Each row is a point on a landscape with many valleys, with its height.
From any point a ball rolls to the lowest of the 2 points nearest to it. It stops when none of these is lower. Distance is the straight distance between rows; heights are no part of it.
K_14 h=143: [-10  -9   7  -8   6  12  -9 -14   4   8  10 -21   3  13   4  -3  -4 -12
   7   5  24]
K_249 h=149: [ -6   5  -8  15  -7  -2  11   2   9  -4   7   1  20  -3  11 -15  -1   6
   2  -5  -9]
K_678 h=317: [-21   1   8   0   6  -3 -10 -19 -13   5  -8  -2 -14   2  -2   9 -10 -38
  13  12  -4]
K_576 h=285: [ -2  -9 -14  -2  -4  -4   4  -4  -5  -7  -2  -8  -4   4  -3  11  -3  -5
  -5   1 -10]
K_222 h=656: [ 17  -2 -34   7  17  15 -15   5  14 -16   7   1 -24  -7   1  10   9   5
   7  -5  14]
K_292 h=370: [-10   8   5  14  10   1 -15 -14  -1   6  -6   5 -19  -3   0   2  -7 -38
  22   5   0]
K_536 h=225: [-10   2   5  17  -7   7   0  -8   9   7   6  -3  20   3  10 -21   2  11
   1  -3   5]
K_501 h=498: [  2   5  16   5   7   3  -7  -3  12  10   2 -10  -1   9  -5  -5 -10 -31
  19   0  16]
K_70 h=349: [ 19 -12  -5  15 -15   3  11   3  17   3  -5 -14  -4  15 -18  -5   0  12
  -5 -16 -19]
K_714 h=337: [ -4 -12 -24 -17  -1 -10   5  -3 -14 -13   1  -1  -7  -4  -6  24  -7 -10
  -7   8 -12]
K_413 h=165: [-10  -7   0 -16  11  -3 -17 -12 -35   4  -6  11 -26  -7 -10  29  -5 -16
  -1  16  -5]
K_525 h=396: [-12  -8 -13  -1 -16 -11  19  -4   7  -5   2 -18  15   8  -3   1 -16 -19
   0  -1 -17]
K_133 h=386: [  6 -14 -11  21 -11   0   5  -9   7  -1 -11 -11 -12  12 -13  -2   4   2
  -5 -10 -27]
K_654 h=397: [ 19   0 -12   0  -4   0  13  18  22  -8  13 -11  11   5  -7   0  -9  -1
   6 -12   2]
K_767 h=581: [ -8   7  22  13  13   9 -24 -15  -1  13  -7  14 -13  -3   7 -10  11  -3
   7   3  16]
K_958 h=77: [ -3   2  -3  -5  11  13 -10  -1   9   0  19 -11   7   0   9  -4  -1  -4
   8   4  27]
K_762 h=382: [ -1  -7 -13  11 -11 -17  16   4 -10  -5 -15   4  -3  -1 -13   7   1   4
 -13  -3 -43]
K_53 h=464: [-17   7  16  -1 -15 -13  13  -2   1  10   0  -6  28   7   2 -17 -10  -5
  -1  -1  -8]
K_346 h=516: [ -6   3  25  14  10   8 -19 -13  10  20   0 -10  -4  10  -1 -14   1 -21
  18   0  16]
K_655 h=434: [-19   7   9 -16  -1 -14   3  -3 -12   2   2   2   8  -5   6   5 -13 -22
   1  11   0]
K_462 h=428: [  0 -23 -14   3  -7 -12  12  -6 -20  -2 -16  -6 -11   5 -21  16   0  -5
 -15   5 -44]
K_34 h=210: [ -2  -3  -3 -28  10   2  -4   3 -17  -7   6   5 -11  -7   6  18   2   4
  -7  11  16]
K_392 h=449: [ 17  -1  11 -10 -11  -1  13  14   3   1  -6   5   7  -1  -3  -5   5  32
 -15  -9  -3]
K_788 h=435: [  0  -4   3  21  -2   1  -7 -11   4   5 -13  -3 -16   7  -7  -5   7  -3
   1  -7 -12]
K_589 h=334: [  8   3   2   7 -11 -15  16   8   0   0 -15   0   1   4 -14   2  -3   1
  -4  -8 -28]
K_533 h=235: [ -4 -13  -8  -8   3   3  -3 -14  -6  -2  -3 -15 -14  10  -7  13  -2 -18
   2   3   0]
K_883 h=412: [ 25   1   7   4  -6   7  11  14  14  -1   5   4  11   0   0 -14   6  34
  -6 -12   4]
K_197 h=331: [-16   6  -3   7  -1   2  -4  -8  -6  -6   3  11   9 -10  18  -9   9  11
  -3   2   2]
K_95 h=582: [ 21   8  -6  15   8   7  -7  13   9  -7   2  19  -6 -14   7  -5  13  19
   0  -5  11]
K_957 h=377: [ 23  -3  -4   3 -13   2  17  15  18  -1   5 -13   6  12 -12  -3  -5  16
  -3 -16  -3]
K_143 h=515: [  5  13   0  17   9  10 -14   1   0  -4  -2  28  -1 -19  20 -12  18  18
   2  -1   9]
K_175 h=411: [ -6   4   0 -25   2  -8   4   4  -6  -2   8  -8   7   0   0  12 -13 -22
   4   8  12]
K_517 h=438: [ 17  13  -1  -5   9   2   0  18  18  -4   9  -4   4  -1  -8   6 -11 -24
  19  -4  19]
K_542 h=418: [-18  -1 -10  -2  -8  -4   8  -4   6  -6  11 -15  21   3   9  -7 -10 -15
   6   2  -1]
K_863 h=146: [  2   3  15  -4   2  -9  -1   3 -10   6 -15   7  -8   1  -5   3   4   3
  -4  -1  -5]
K_294 h=288: [ 25   2   9   7 -10 -12  13  20   6   2 -17   7  -6   4 -19   3   2  11
  -5 -14 -18]
K_544 h=264: [ -8  -7  -9 -11   6  -7  -4  -6 -35  -1  -7  14 -18  -9  -8  23   0  -2
  -8  13 -16]
K_399 h=473: [  6   6   6   0   6  -1  -5   2   2   3  -5   0 -12   3  -7   9  -6 -20
  13  -2   8]
K_667 h=187: [-10 -16   2 -17   6  11 -12 -22  -4   4  -1 -23 -14  17  -2  10  -1 -15
   1   5  19]
K_141 h=232: [ 19   8  17  -8  -6 -12  11  19  -3   3 -10   8  -5   0 -12   6   0   4
  -4  -7  -3]
K_770 h=556: [-19   3  11  19   8   6 -22 -21  -4  12 -14  10 -11  -1   7 -15  13   3
   3   3  -2]
K_360 h=381: [ -3   0 -14 -30   4  -9   1   3 -11  -9   3   1  -7  -7  -4  26 -12 -22
   0  11   3]
K_461 h=441: [-22   8  -6   3 -12 -16  13  -1   1  -2   8   0  29  -2  13 -11  -9  -6
  -1   2 -11]
K_851 h=543: [ -5  12  36  14   9   6 -17  -9   6  21 -10   4   0   7  -3 -17   8  -5
   8  -1  14]
K_425 h=462: [13  8 -4  9 10  9 -3 13 21 -4 16  0 10  0  1 -5 -5 -8 14 -5 16]
K_606 h=688: [  3 -11 -39  -1  11  17 -14  -9  11 -16  12 -14 -15  -1   5   8   7   3
   4   1  14]
K_440 h=282: [ -2  10  14   0   8  -5  -9  -1 -15   3 -15  25 -10 -13   1  -1  11   9
  -4   4  -5]
K_385 h=521: [  4   8   0  11  11  15 -14   3  10  -4  14  13   7 -10  19 -11   9  15
   5   1  22]
K_835 h=362: [ 10   3   8  -8 -17 -19  24  17   3   1  -6  -5   7   8 -16   4 -10  -6
  -6  -9 -17]
K_995 h=460: [  1 -22  -6  -7  -1 -10   6  -9 -20   4 -17  -8 -19   9 -21  22  -6 -18
  -8   6 -28]
K_99 h=563: [  8 -17  12 -19  -4  18   2  -2  -5   5   0  -2  -5   2   7  -4  15  42
 -22   1   9]
K_837 h=606: [  1 -13  -2  -2  -3  28   0  -6  15   5  25 -14  22  10   9 -16   4  36
  -6  -3  18]
K_383 h=254: [-15  -2  12  -6   8  -7 -14 -17 -27   9 -13   4 -21   1 -11  14  -1 -21
   3  12 -10]
K_387 h=237: [-12  16   4   5   2 -11  -1   1  -4   0   3  12  11 -10  16  -6  -2  -7
   7   4   3]
K_496 h=289: [ 18  -1  -5  19 -11  -1  13  11  10  -3  -5   6   3   0  -6 -11   8  23
  -8 -15 -17]
K_398 h=124: [  7   3   6 -29   4 -12   4  14 -19  -3  -1   8 -10  -6  -4  21  -4  -2
  -9   8   5]
K_621 h=488: [-21  10  25  -3  -2  -6   0  -8  -2  16  -2  -6  18   6   4 -13  -8 -21
  10   6   7]
K_139 h=221: [  3   3   8 -18   7  -6  -5   6 -27   0  -9  20 -21 -11  -6  19   3   0
  -6   9  -3]
K_508 h=622: [ 10   2 -15   6  12   7  -9   6   4  -9   6   6 -12  -7   6   2   7   7
   7   1  12]
K_311 h=155: [-4 12  5 -7  6  2 -4  8  3 -1 11  4 12 -6 12 -4 -6 -7  9  5 19]
K_153 h=220: [  9   2 -17  10 -10  -4  16  11  12 -13   5   1  14  -3   4  -7  -2  17
  -5 -10 -11]
K_765 h=589: [  3 -14   9 -13  -6  23   4   1   4   3  13  -8  14   3  12 -12   7  42
 -15   1  17]
K_246 h=493: [  6  -4  -1  -7  -5  -4   9   4 -10  -4  -7   7  -3  -5   1   4   8  26
 -17  -2 -10]
K_269 h=474: [  6   3 -17   0   8  14  -3  11  10 -12  20   6  10 -12  18  -8   7  24
   1   0  18]
K_791 h=497: [ -5   8  14  27   2   0 -14 -13   5  12 -20  10  -9   1  -3 -19  12   4
   3  -4 -12]
K_238 h=273: [-11 -12  -8 -26   6   7  -7  -8  -9  -1  10 -11  -3   2   7  11   1   2
  -7  10  17]
K_747 h=357: [ 18   2  -9  23  -4  11   1   7  18  -6   6   5   4  -2   3 -13  10  29
  -3 -12  -3]
K_600 h=421: [  1  15   4  15   4  -4  -5   1  -7  -4 -13  29   1 -20  11 -10  14  19
  -2   0  -6]
K_828 h=533: [ 11  -9   6 -22   0   4   6   7  -9  -2   1  -1  -7   1   1   7   6  25
 -15   1  10]
K_947 h=306: [-12  -5  -2   9  -6  10  -4 -12   1   2   0   0  10   0  14 -14  14  26
  -8  -3   0]
K_180 h=489: [13 16 -2  9  2 -1  6 21 15 -8 13 11 16 -8  6 -9 -3  2  7 -6  9]
K_84 h=422: [  5  -4 -15  12  -6  17   2   6  13  -9  15   1  18  -6  14 -13   9  38
  -7  -6   6]
K_694 h=380: [ -1  -7   1  -5 -17 -17  22   4   4   2  -6 -14  10  11 -16   6 -16 -23
  -4  -4 -22]
K_609 h=480: [-17   5  20  -1 -11 -14  10  -7   1  13  -5 -12  12   9  -5  -9 -13 -25
   2  -1  -8]
K_258 h=431: [  2   8  -1  16  11   5 -17  -4   4   1  -2   8 -20  -5  -1   2   1 -17
  16   1   8]
K_447 h=320: [-20 -14 -23 -26  -3  -3   3  -8  -9 -10  11 -16   7   4   8  14  -5   0
 -13  12   4]
K_373 h=419: [ 15   6 -22  -7   2  -1   6  16  24 -11  11 -14  10   2  -9   8 -14 -21
  16  -3   4]
K_588 h=463: [-29  10  25  -8  -1 -15  -3 -12 -16  12  -9   2   4   1   2  -3  -6 -26
   3  12  -4]

Call two points neighbours if one is among the 2 nearest of the other. Go from one point of each pair to the other, from neighbour to neighbour, staying as low as possible. Name the highest point that can't be avoided.
K_398, K_70 -> K_180
K_249, K_958 -> K_197
K_413, K_958 -> K_714
K_413, K_398 -> K_544

Two balls start at each pair of points below. Name the first point that both come to, or write -.
K_462, K_360 -> -
K_765, K_837 -> K_747
K_525, K_621 -> -
